A landscape with many peaks, sampled at points; each row gives a point and its height.
From any point a climber steps to the highest of the 6 points nearest to it. It stops when none of these is higher. Distance is the straight distance between rows; heights are no part of it.
q65: [-23  12   8 -34  25  -1   1 -15   0  22  -6   5  -8  13   3   9  21 -17
  12 -17  -6  -5 -25 -17   5   2  -2  -7]  h=3.14
q410: [  1 -14   1  27 -17  14   8   0  -9  -2   0 -17  28 -22   5   0   1  16
 -10 -10 -14   9  -5 -15  -5 -28  -8   8]  h=3.91
q805: [  5  -9  -3  17 -28 -11   1   5  -5  -3   1 -13  15   8   8  -6 -14   1
   4   1  -3   8  -2 -11 -14 -21  -3   6]  h=5.56
q539: [  4  -6  11  22 -13  -2  16  -3  -7  -1   9 -13  23   1   9   1 -12   5
  -2  -6  -5  11   1  -8 -11 -28  -7  11]  h=7.18
q670: [-14  14   5 -22  19  -4 -16   3  -7   4  -7   1  -2   3  -8   3  12 -22
   5  -8  25 -12 -15   1  13   6   3   0]  h=7.15
q612: [ -2  -1   1  23  12  -4  12  -7  -5   3  15  -2   4  -1 -14  -9 -19   9
 -22  20 -14  20   8  12   6   4  -9  13]  h=5.98
q271: [-11   5   1 -15  17   1  -4   0   3  -3  -7  13  -7  -6 -10  10  11 -15
   8  -9  22 -11 -10   4   5   4  13  -2]  h=4.97
q627: [  5   8   4   5  17  10   9 -12   6 -18   8  -5 -12 -13  -1  13  -8   4
 -33   9   1   2   2  21   5  21  10  -2]  h=3.00
q616: [-13  16  11 -43  15  -6  -7  -9   1  28  -2   3  -1   5   9  12  21 -19
  13 -21 -11 -10 -22 -19  18  -2   1  -9]  h=2.62
q821: [-18  -2  -4 -26  14   9  -6 -13  -4  20 -17   1 -11  12   3   4  14  -2
  30 -19  -7 -22  -8  -2   1  -2   6 -11]  h=1.89
q538: [  9  -1  -2  -4   3  11  -1 -11   5 -18   4  14 -13   1  -3  -2   8  -6
   4   4  -1  -7   0   9 -12   9  -8  -7]  h=3.75
q166: [ -7  -9   3  30  14  -5  11  -2  -5  -4   9 -11  14   1 -11 -10 -17   6
 -22  17  -7  20   7   9   3  -1 -13   9]  h=6.93
q597: [  9   0  -1  -1  -2   3  -6  -9   0 -19  17   4 -13  -2  -3  -7   0   2
 -12  17   2  -9   1   5 -11  15   0   0]  h=2.04
q263: [  8  -4   7  20   2  -5  12  -1   4  -4   7   0  13  -4   3  -5 -16   0
  -9  -1 -10  18   6   1  -6 -13 -11  11]  h=5.07
q883: [ -6   3   7  25  19  -6  10   3   0  -3   9  -8   9  -1 -10 -18 -19   5
 -31  19  -2  16   6  16   9   8 -10  10]  h=6.01
q163: [  7   5  10   9  14   0  11  -8   5 -13   7   0  -2 -10  -6   3  -5   9
 -22  10 -14  16   9  19   2   6  -8   6]  h=3.85
q859: [  4  -1  -4 -26  -5  15 -16   8   1   2 -11  -1 -10   6   5  -5   9  -3
  22  -8   8 -25  -1  12  -2   9   3 -12]  h=6.54
q619: [ -7  -9  -5  36 -14   5 -10   4 -20   0  13 -18  33 -19  -6 -13   6  16
 -19  10  -4  -3   0 -13   6 -14  -9  12]  h=2.63
q69: [-11   8 -10   2  18  -8  10 -12  -1 -12  -5  10 -21   8 -17  13  -3 -21
 -29  -7  19  -5 -13  -8  17  22  27   9]  h=6.91
q147: [ 15  -1 -10   9 -48  -6   3  26   2  13 -16  -2  23   1   5   6  10  12
  27  -6  -3  23   3  -3 -17 -18  10  -2]  h=6.57
q273: [  9   5  -2 -20 -24  -9 -10  25  -3  23  -4   0 -11   9  12 -12 -17  11
  25   1  -4  -6  20  -2  -5   2  -5  -9]  h=5.87
q748: [ 10  -1   5 -11 -18  -5  -6  12   8  -8  -3   8  -7   3  14   0  -5  11
  20   0   1  -5  15   9  -8  -9 -20  -9]  h=3.96
q576: [  7 -12  -4   7 -18 -14   0   1  -2  -3   5   1  -6  15   4  -9 -12   2
   7   9  -4  12   4  -4 -14 -16 -16  -2]  h=5.29
q651: [ -7   9   8 -17  21  -1  -4  -2   3  -3  -7   6  -7  -6 -11  11  14 -19
   8 -10  22 -10  -7   2  10   9  10  -3]  h=4.92
q352: [ -6   5  11  19  17   0  13 -11   2  -2  13  -2  -3  -2  -9  -3 -15   8
 -27  18 -11  18   5  20   3   9 -15   1]  h=5.17
q941: [ 13  -6   8  22 -15  -7   0   2   0  -3   3 -12  14   4   5  -7 -11  -7
   2  -5  -5  14  -1  -8 -12 -22  -4   7]  h=5.03
q202: [-24  13   5 -19  24  -7 -11  -1 -10  20   2   0  -7   5  -9  -3  14 -20
   3  -6  13  -9 -27 -15   6   7   2  -4]  h=6.89
q861: [  2  12   2  -2  16   2   9 -10   8 -18  -4  -7 -11 -12  -6  11  -5 -14
 -27   8  16  -9   1   6  10  25  26   6]  h=4.72
q671: [ -7   5  -4  -5  19  -1   1 -15  -3 -12  -4  16 -16   2 -20  10   9 -11
 -15   2  14   4 -15 -11   2  15  17   0]  h=2.32
q545: [-17  19   6 -22  26  -2  -8   3   0   7  -3   6  -9   3 -10   1  16 -22
  -3  -8  22  -5 -20 -10  14   9   2   0]  h=4.53
q364: [ 10  -9   0  17 -22 -13   6  -1  -2   1   3  -3  -1  12   8 -12 -13   7
  13   7  -9  12  -4  -7 -16 -17  -4  -1]  h=7.16
q388: [ -2 -10 -18  31 -11   3   7   5  -1  -3   9   0  32 -39  -9  -8  17  15
 -24   4   5   4  18 -21  11 -12 -16  16]  h=0.49
q268: [-14  12   4 -14  23  -6   5 -11   3  -4 -10  23  -8  -9 -18  11  11 -17
  -7  -7  20   4 -11 -11  10  11  11  -1]  h=0.91
q884: [ -6  -2   0 -33   5   1  -8 -15   8  25  -8  -8  -5  17   3  13  17  -1
  27 -25  -7 -14  -7  -2   8   3   6 -16]  h=1.94
q924: [ -5   6 -10   0  18   7  19 -18   8 -14   6  -1 -15 -10  -7  28  -8  -1
 -32  -4   5   2   1   5  20  14  26   7]  h=3.98
q204: [ 13   5   4  -7 -25 -14  -2  20   8  12  -7   4  -3   1  11   2 -14  10
  21   0   1   1  15   3 -11 -11  -3  -2]  h=4.80
q943: [  2 -19   6  28  -8   1  10   0  -7  -2  10 -11  24 -13   6   1  -6   9
  -8   1 -10  16  -4  -6  -6 -31  -9   8]  h=4.87
q19: [  8  -9  -5  12 -30 -12   7  14   7  12 -12   5  12   5   6   3  -2  14
  26  -2  -2  15   0 -12 -14 -16   4  -4]  h=4.24
q863: [  4  -4   5   3 -16  -8   0  17  12   8  -7  11  -3   2   7   1 -11  11
  23  -2  -6  13   4  -4 -11 -14 -18  -9]  h=3.88
q41: [ -6  -7  -2  28   4  -1  12   4  -3 -12   9  -9  37 -11 -16 -22 -11  -6
 -23  10   6  15  11  -3  15  -4  -7  18]  h=6.56
q936: [ 13   7  20  11   2  -8   0 -10   9  -9  14  -7   7  -1   1   2  -7  -2
 -15   3  -9  17   9  13   2  -6  -8   7]  h=5.11
q146: [ 10   3  -1   2   7   7  -7 -16   0 -23  11  -3 -17   3  -2   3  -2 -10
 -20  12   3 -11   3  12   0  15   6  -3]  h=2.81
q950: [ -1  -2  -2  -9  10  11   2 -13  -1 -15   1  19 -14  -4   1   7  22  -7
   1  -3  10  -8  -3  13  -6  11   0  -8]  h=4.00
q151: [-10   6 -13   9  10   9  20  -9  -1 -16   9  -1  -9 -11  -4  10 -11   8
 -36  23  -6   6   3  17  16  23   4   8]  h=3.58
q704: [ -2  -7  -7 -26  -5  13  -7 -11   2  21 -13   4  -7   9   4   9  14  10
  26 -15 -13 -22   8   4   1   5   7 -17]  h=0.56
q300: [  1   5  -3   3  14  10   1 -13   1 -17   3   6 -12  -2  -9   7   8 -15
 -15   6  10  -4 -11   1  -2  17  16  -1]  h=3.69
q281: [  8   8  -5 -12 -25  -4 -10  13  -9  25 -12   1 -14   7  14  -2  -1  25
  20   0 -19 -12  16  -2 -13   7  -4  -8]  h=7.21
q416: [ 17  -3   3  11  -9 -15   0  -3  -1  -8  12  -2  -7   9   3 -15 -19   2
  -5  12  -8   5   3  -1 -11 -14 -14  -1]  h=3.74
q380: [ -8  -8 -10 -26  -1  13  -4  -1  -7  21 -10   4 -11   9  10   1   8   9
  25 -12 -13 -18  10   6   0   7   4 -13]  h=1.25
q725: [ -9   8  -1 -27  16   6  -8 -11   0  21  -5  -2  -2  12   7  15  17  -6
  26 -22 -12  -9 -12 -12   7  -2   5 -15]  h=2.45
q460: [  9  11  -4   3 -29 -17 -11  26   2  26 -16  -6   1  16  10  -3  -5  14
  28  -1  -7  10   9  -9 -16  -2   9  -3]  h=4.20
q232: [  0 -10   0  30   0   6   8   9  -7  -9   3  -9  43 -30 -14 -11   6   1
 -25   3  10   8  13  -9  16 -13 -11  15]  h=1.86
q511: [  7  -3   1 -16  -7   4  -7   6   3 -14   2   9 -11 -13  10   7   6   2
  11   2   1  -6   8  10  -8  -4 -10 -12]  h=2.43
q885: [  2   4  -1 -19   6  11 -14   3   0  -1  -6   2  -4  -2   6  -5   6  -8
  17  -7  18 -19  -5   9   6   6   7  -9]  h=5.16
q850: [  0   6  -7  -1  13   1   8 -14   1 -15  -3   0 -18  -1 -13  13  -3 -13
 -23   8  16  -7 -13  -3  16  25  26   8]  h=5.34
q994: [  6   1   0 -20 -12   8 -18  14   1  -4  -5   6  -5  -2   7  -8   0   4
  17   1   7 -17   3  10  -6   1  -7 -10]  h=4.44
q681: [ 12   2  -6   3 -31 -16  -4  32   0  28 -16  -6   5  15   0  -6  -6  14
  30  -8  -3  19   6  -9 -19  -2  14   0]  h=4.21
q903: [-18  14   6 -24  20  -2  -5  -2  -8  27  -3   2 -14  12   0   0  19 -14
   9  -9  -3 -12 -29 -13  12   4  -4  -7]  h=4.64
q155: [ -5 -11   1  30  14  -8   6   4  -5   2  10   1  22  -3  -9 -12 -16   4
 -27  12   0  19   9  10   8  -2 -10  20]  h=5.35
q347: [ -7  -1  -7 -19  -7   6 -10  12  -8   7  -5  -2  -9  10   8  -5   0   2
  28  -2   0 -29   6  14  -3   8   1 -12]  h=4.45
q611: [-10  16   9 -35  20  -6  -3 -13   3  28   1   1  -3  10   0  12  24  -8
  15 -12  -7  -4 -20 -14   9   3   1 -14]  h=3.23
q66: [ 15 -17   7  19 -27  -3   5   7  -1   1   2 -13  21   2  11  -3  -9   0
  -1  -6  -6  12  -1  -5  -5 -28  -1  10]  h=5.01
q287: [  0   6   3  -9   6   9  -4  -4   6 -11   2  13 -11  -4  -3   4  14  -6
  10   1  10  -9  -4   7  -7   6  -2  -9]  h=3.97
q92: [  8 -13  12  28  -4   0  11  -6  -2   0   9  -2  24  -6   4   8 -11   7
  -6  -7  -8  19   1  -7  -7 -25 -10   9]  h=5.15
q944: [ -7   8  -6  13  16   1  13   0   5  -7  15 -15  -7  -5  -8  -3 -15  14
 -38  21  -6   6   5  14  10  20  -9   7]  h=4.82
q978: [-13   0  -1 -22  16   6  -7  -2  -5  14  -6  -2 -12  15  -6   8  16  -4
  20 -13  -1 -14 -15  -4   2   5   4  -6]  h=2.85
q94: [ -5   1   4 -21  13   6 -10   0  -7   7  -9  -5 -11   7  -6   0  15 -14
  17  -6  15 -21  -9  -3   7   3   4  -7]  h=3.79
q724: [  9  -4   4  -6  -6  -1  -4  -4   5 -15   7  17 -17   0   4  -1   1   4
  10  13 -10  -4   7   2 -12  -4 -17 -11]  h=1.61
q778: [ -4 -13  -5  28   1  -4   8   9  -1  -4   6 -12  35 -11  -5 -17  -9  -1
 -27   5   8  12   6  -7  10  -9  -5  12]  h=6.85
q711: [  9 -18 -11  14 -44  -8   5  10  -1   9  -7   2  12   9   3  -1   3  12
  16   1 -11  21  -4 -12 -15 -18   0  -5]  h=5.05
q190: [ -2  -8   8  31   7  -2  12  -4  -3   2   8  -8  20   1   3  -8  -7   1
  -8   4 -10  17   7   2  -7 -17  -7  13]  h=4.60
q578: [  2   0 -11 -25  -5   7  -5   4  -3  18 -13   8  -9   3  11   1  11  13
  27  -9 -20 -18  10   7 -11   9   2 -13]  h=2.28
q506: [-20   1  -9   3  19   4  25 -17   1 -13  -1   5 -16  -8  -4  27 -14  -9
 -36 -10   8   3  -1   4  26  15  25   3]  h=3.24
q172: [ -5 -12  -5 -25   1  10 -12   6 -11   4  -9   1 -10  11   5  -5   8   9
  23  -4  -8 -21   2   4  -1  11   0 -14]  h=2.71
q980: [ -5   4   0  -7  15  -3   8 -18   8 -15 -12   0 -13  -1  -9  17 -16 -15
 -32  -5  23   3  -7  -6  23  20  33   7]  h=5.28
q478: [ -7   6  -2   3  14  -4   3 -12   2 -20  -2   2 -15  -1 -17   9  -7 -19
 -24  -6  18  -5  -7  -3  16  22  33   6]  h=5.66
q870: [ 10   4   0   5 -27 -17   0  32  10  17 -19   1   8   4   5  -1  -7  11
  26  -3   0  11  13   3 -10 -12   2  -6]  h=6.95
q678: [  8  -5   2 -17  -3  11  -7  -3   6 -12   6  13 -11  -6   5   4  12   2
  16   2  -2  -7   9   6  -5  -5 -12  -6]  h=2.13
q60: [  7 -13  -2  20 -37  -6  -1   8  -7  -2  -4 -16  24   5   8  -6  -5  13
   5  -2 -10  12 -10 -16  -9 -23   4   4]  h=5.04
q746: [-14   0  -2 -19  12   7 -10  -3  -3  -4  -9  -2  -3   9  -4   0  15 -15
  16  -8  21 -21 -13   3   7  12   4  -3]  h=4.71
q615: [ 13   7  13   5   1  -8  -6  -7   1 -12  15  -7  -1   3   3   0 -16  -1
 -11   8  -4   6   8  16  -4 -13 -11   9]  h=4.88
q895: [  8 -14 -15  13 -44  -8   4  20   9  11 -13   7  16  -2   4   6   7  18
  22  -4  -8  21   1 -12 -21 -20   7  -1]  h=5.49
q176: [ 13  10   0  -9 -22  -4  -9  27   6   7  -4   4  -4   0  11  -4 -16  10
  21  -2   2  -5  18   5  -9  -5 -14 -12]  h=4.98
q695: [ -5   8  -4   1  13  12  22 -18   4 -18   5  -4 -18 -13  -3  18  -4   8
 -28  10   1   7   0  12  12  17  12   7]  h=3.89
q622: [ 13  -4   4   7 -11  -6  -5  -2   1  -9  13   2  -9  13   5 -11 -15   3
   5  12  -8   4   1  -5 -11  -7 -14  -1]  h=4.46
q625: [ 15  13  11   6   6  -2  -5  -7  11 -14  13  -7  -6  -9   0  -3 -12  -3
 -17  11  -3   0   6  13  -1   2  -4   9]  h=4.39
q918: [  6  -2  -9  -5   9   7  -5 -11   2 -14   0  21 -12  -4  -3   3  13  -5
  -5   8   7 -10  -7   1  -6  16  -2  -9]  h=3.87
q299: [ -5  -5   0  27  17  -8  16   8   2  -7   6   0  31  -8 -17 -18 -15  -1
 -30  14   1  19  15   6  19   8  -8  17]  h=5.23
q902: [ 10  -5  10  17 -14 -12  -1   3  -4  -1   1  -4   4  12   6  -9 -18  -1
   1   2  -8  13   4  -5 -13 -21  -5   0]  h=6.90
q762: [  3  10   3  -3  10   4  -1  -8   1 -20  12   1 -17  -7   0  12  -7 -14
 -31   2  13  -5  -4   6  13  20  23   6]  h=4.41
q899: [ -1  -1 -11 -26 -11   7 -13  10  -3  16 -13  -1 -12   8   4  -9  -2  12
  27  -5 -12 -25   7   5  -6   7  -5 -11]  h=3.21
q255: [  6  -1  -8   3 -37 -12  -5  30   1  17 -25 -11  13  10   2  -4   7  16
  20   0   2  13   6  -7 -19   0  15  -1]  h=4.85
q818: [ -9   2  -9  12  18  10  32 -13   1 -14   1   2 -18  -9  -1  24 -12   6
 -36  10   3   2  -3   6  19  21  19   5]  h=3.61
q475: [  0   2 -11 -17 -19   7  -9   9  -6  22  -7   8 -10   7  13  -3  -7  15
  20  -4 -16 -20  12   6 -13  13   2 -15]  h=5.52
q313: [  1  -3   3 -18  16  15  -6  -1   4 -13  -6  12  -3  -5   2  10  19 -16
  14  -6  15 -11  -2   6  -1   8   0  -6]  h=4.19
q295: [-20  11   1 -22  21  -5  -8  -4  -4  17  -6   3 -14  14  -6   1  13 -10
   9  -7   6 -10 -17 -11  12   6   3  -3]  h=3.76
q262: [  7   9  -9   1   9   6  -1 -10   2 -24   6  -4 -18  -1  -6   4   1 -12
 -20   8   8  -9  -4   7  -1  16  16   3]  h=3.55
q48: [ -2   1   2  25  10  -8  12   7  -3  -8  13  -8  21  -4 -16 -13 -13   5
 -28  15   4  21   9   8  13   3  -8  12]  h=5.82
q361: [  1   6  -4  14  15   0  14  -6   0  -4  11  -6  -2  -1  -9  -5 -17   9
 -35  22  -9  16   1  14   9  15  -5   8]  h=5.31
q794: [ 12  -9  18  21 -16  -4   7   4  -2  -7   7  -6  16   5  12  -4 -22  -6
   0  -3  -3  13   6   0 -10 -25  -9  12]  h=5.02
q468: [  2   0  -8 -17 -14  -5 -18  12  -6  10  -7   2 -11   3   9 -10  -4  17
  21   3 -11 -16  13   6  -8   7  -5 -12]  h=5.22
q67: [ 10 -13  -1  27 -29   7   2   6  -5  -4   1 -22  27  -4  11  -1  -2   5
  -6  -6  -8   8   4 -12  -6 -30   3  10]  h=4.51
q304: [  5  -1   3 -19   0   7 -10   7   4  -5  -2   4  -7  -5   7   1   2  -4
  19  -3   8 -17   3  14  -5   7  -9  -9]  h=4.69
q415: [ 12   0  -6  11 -36 -10   2  29   7  14 -20   2  11   4   9   4   3  15
  26  -7   1  20   9   2 -14 -11   5  -1]  h=4.68
q83: [ 11   4  12   9  -7  -6  -5  -5   6 -18  14  -6 -10   7   6  -9 -13   0
  -7   8  -5   4   6   4 -14   3 -10   3]  h=4.33
q96: [  3  -5  -3 -17 -13   1 -16  12  -8   7 -12  -3 -13   8  14  -6   1  11
  20   1  -8 -21   5   3   0   5  -5  -9]  h=3.77
q566: [  3   1  -1 -20 -16  -2 -11  21   1   3  -3   5 -12   1  10  -7  -5  10
  22  -1  -4 -12   8   7  -3   2  -3  -8]  h=3.92
q644: [ 10  -7  11   0 -16 -13   4  11   8   0  -2  11  -8   8  10  -3  -5  12
  13   5  -9   9   9  -1 -12 -11 -12  -6]  h=3.68
q112: [ -3   5  -2  15  18   5   9 -11   6  -7  10   4 -10 -11  -6   5 -11  15
 -29  18 -16   9   7  19   8  18  -6   5]  h=3.90
q164: [ 10 -14   0  15 -41  -6   0   7  -9  -8   0 -21  22  -8   6  -3  -3  11
   1 -10  -6   6  -5 -20  -6 -26   7   2]  h=4.70
q865: [-14  -2  -5 -20  10   5 -19   3  -3   3  -8   1  -3  10   4   0  13 -10
  22  -7   8 -19 -10  -5   4   7   2  -6]  h=4.13
q8: [-12  12   3 -16  21  -5   3 -11   5  -2  -7  20 -12  -2 -15  11  14 -20
   0 -10  19   2 -16  -3   8   8   9  -3]  h=2.76
q982: [ 16   9  15   8   9   1  -1  -8   9 -16  13  -3  -5 -13   1   5  -8   6
 -25   6  -9  11  10  22  -1   5  -9   6]  h=3.46
q571: [ -6  -7  -1  32  -2  -2   8  12 -11  -1   9  -7  36 -22  -5 -16   1  -1
 -21   1  13   6  13  -6   4 -18  -4  17]  h=2.01
q852: [ -9 -15  -2  37  -6   7  12   0 -16   2   7 -11  29 -14   2  -8   5  15
 -11  -1 -12   8  -1  -7  -5 -24  -7   8]  h=3.52
q754: [-15  -4 -11 -25   3  14 -11  -9  -9  16  -9  -4  -9  14   2   3   9  -3
  27 -12  -7 -21  -4   4   0   8   1  -8]  h=1.78
q90: [ 12  -4  -2  -5  -7  -2  -4   1   9 -12   4  15 -18  -1  10   1   1   0
  15   9  -3   3  11   3 -10  -5 -13  -9]  h=1.71
q881: [-11  -2  -2 -32   6   9  -8 -15   6  22 -12  -4  -8  13   3   8  12   1
  27 -21 -10 -10  -1  -2   5   1  10  -7]  h=1.82
q767: [ -6  -1  -2  -9  20  14   5 -18   0 -14   1  22 -15  -3 -12   7  12 -25
  -2  -1  16  -8 -10   1  -1  11  10  -7]  h=4.12
q501: [ 11  10   7   4   9   4  -1  -9   7 -22  11 -11  -8 -10  -5   1  -1  -2
 -20   8   7  -1   8  11   1  12  12   3]  h=2.10
q439: [ -1   3 -14   0  20   7   0 -19   2 -15  -4  13 -20   0 -15   6   6 -12
  -8   0  13  -5 -12  -5   2  17  11  -4]  h=3.51
q958: [  9  -3   0   1  -4   0  -4  -8   3 -15   7  12 -17   3   2 -12  -7  -2
   0  15  -6  -2   3   3 -15   5 -17  -3]  h=3.07
q367: [  4   1  -1  -2 -29 -11 -11  25  -3  21 -14  -5  -1  13   5 -10  -7  17
  22   6  -3   3  18  -1 -17   3   1   1]  h=4.86
q673: [ -8  -3  -6 -22   2  12 -13   6  -4   6   0  -2  -5   9   6  -5   7  -5
  19  -7  10 -22  -5   3   6   8   7  -2]  h=4.99
q919: [ 12  11  12  -1   8   3  -8  -4   3 -21  15  -5  -4  -3  -1  -5  -9 -10
 -19   9  -1  -2   4  16  -4   8   5   5]  h=2.95
q689: [  0  18  15 -47   3 -13 -10  -7  12  33   6  -3   3  15   8   1  18 -23
   4 -11 -12 -10 -25 -22  19  -3   5  -6]  h=2.40
q252: [ 10   0   2  -4  -3  10  -7  -6  -2 -11   3  16 -14  -7   4   2  12  -4
   5  10  -5  -9  -1   7  -9   2  -6 -12]  h=3.35
q127: [  6 -14  -1  10 -25 -13   7  13   6   8  -7  10   3   9   3   2  -7  12
  21  -1  -8  20   5 -12 -14 -15  -8  -5]  h=4.48
q868: [ 12 -16  -3  17 -38 -12   5   4  -5   1  -5   1  12  12   6  -4  -4   7
  15   3  -9  12  -3 -15 -14 -16   1   3]  h=5.71
q270: [ -6  17   8 -40  10  -8  -6  -8  14  29  -5  -1   1  10   7  14  18 -10
  15 -18 -11 -14 -11 -15  17  -4   2  -5]  h=2.68
q111: [ -5   6  -2   0  20   8  16 -16   8 -19  -3   0 -12 -11  -5  20  -2  -3
 -29   0   6   2   1   9  18  14  25  11]  h=4.23
q201: [  4   2  -1 -24  -1  11  -9  -2   6  -8  -3  11  -4  -3   1   4  14  -3
  13  -6   8 -11  -5  10   0   2 -10 -11]  h=3.65
q761: [ 14  -7  11  21 -11  -4   0   2   4  -4   6 -14  13   7   5  -7 -16  -5
   1   0  -2  14   7   0  -9 -13  -7   6]  h=5.26
q886: [-13  11   6 -15  29  -6  -4   0   5   2 -11  18 -12  -9 -12   6  16 -23
  -2  -9  16   1 -13  -8   8   6   9   1]  h=2.99
q946: [  2   1  13  17  10  -3  14  -8  -3  -1  12  -3   8  -3   0  -4 -12   9
 -19   5 -11  24   9   5  -2  -9 -14  10]  h=5.45
q521: [ -1  -5 -13 -19 -11   3  -3   5  -5  16 -12   5  -9   6  10  -3   5  15
  26  -5 -22 -22  17   2 -10  14   0 -12]  h=3.43
q643: [ -5   5  -1 -11  23  13  -5  -9   9  -6  -4  12  -9  -2 -13  15  21  -9
   5  -4  15   1 -13  -5   1   7   7  -5]  h=4.55
q961: [ -7   5   2  21  17  -5  12  -1   2   2  10  -5   4  -1  -5 -11 -19   9
 -30  21  -8  19   2  13  10   9  -9   6]  h=5.81
q508: [ -9   8   0  -8  28   6   6 -12   4  -7  -4  17 -16  -2 -15  14  19 -18
  -4 -10  20  -2 -11  -4   6   9   9  -1]  h=3.22
q621: [  1 -10  -4  37  13   0  11  -1 -10   3   9  -7  24  -9  -7 -18  -9   2
 -20   9  -3   8   1  -3   1  -6  -7  16]  h=2.96
q505: [ -7 -10  -3  37   2   0   7   3 -14   3   6  -9  30 -12  -4 -19  -3   3
 -26   9   3   8   2  -5   9 -10  -7  16]  h=2.61
q51: [ -1  -1  -8 -27  -1  13 -15  14  -6  -2  -3   2 -10   1  10  -2  -2   0
  19  -6   6 -24   6  11   2   4  -4 -14]  h=7.04
q87: [-19   7   4 -24  24  -4  -7 -10  -7  25  -4  -2 -10  18   2   7  24  -5
  16 -14   1 -10 -20  -8   7   3  -2  -9]  h=3.03
q235: [  0  -6  -8  27  -1   3  -1   9  -3  -5  15  -9  39 -36  -7 -13  10   5
 -24   1   9   5  11  -9   8 -13 -18  14]  h=1.03
q283: [  7 -12   1  25 -25   2   7   6  -3  -4   0 -14  24  -9  13   0   0   9
  -5  -6  -6   8   2 -14  -2 -26   0  14]  h=4.95
q864: [ -3 -14   1  29  17  -1  13  -8  -7   3  12  -1  19  -3  -3  -7 -17   2
 -15   9 -10  16   6  -1  -1  -8 -16  12]  h=5.50
q265: [ -5 -11  -8  38  -5  10   2   2 -15   0   7 -15  30 -17  -2 -19   6   7
 -17   5   2   5  -4 -19   5 -15 -13  18]  h=2.60
q574: [ -8   4   0 -32   8   2  -3  -7  11  25  -7  -2   1  13   4  15  23  -6
  23 -22  -4 -14 -13 -12  11  -3   9 -13]  h=2.33
q394: [  8   6   3 -17 -13   1  -9  13  12  -6  -4   9  -6  -5  15  -6   0   8
  21   4   2 -10  12   9  -7   2 -13  -9]  h=3.40
q445: [ -6  -9  -8  43   4   7  10  -2 -10   4   7 -10  24  -5  -4  -8  -5   6
  -9   7  -5  13   0  -1  -5 -19 -12  17]  h=3.01
q690: [ 16   3  13  17  -4 -11  -1  -1  10  -3  14 -16  13   2   0 -12 -19  -4
  -8   4  -8  10   3   1  -7 -14  -8   5]  h=4.74
q395: [-26  -2   2 -23  18   6 -13  -3  -8   7  -6  -3  -6  10  -4   0  11 -11
  13  -8  17 -13 -19  -5   8   9   6  -6]  h=3.78
q983: [ -3  11  -9  -4  18  -6   4 -11   0 -15  -1  12 -25   4 -18  11   2 -22
 -20   0  20  -6  -9 -10   9  21  24   2]  h=5.00

Call two points neighbours if one is among the 6 nearest of the other. Go from one point of each pair to the other, from neighbour to neighbour, staying as high as possible. Name the lowest point that can't be avoided.
q364 and q51 => q566
q364 and q539 => q263
q281 and q364 => q367
q364 and q870 => q895
q51 and q670 => q746
q166 and q778 => q48

For each start below, name the point where the climber stops.
q83 => q166
q90 => q281
q919 => q166
q818 => q69
q821 => q51
q695 => q69
q754 => q51
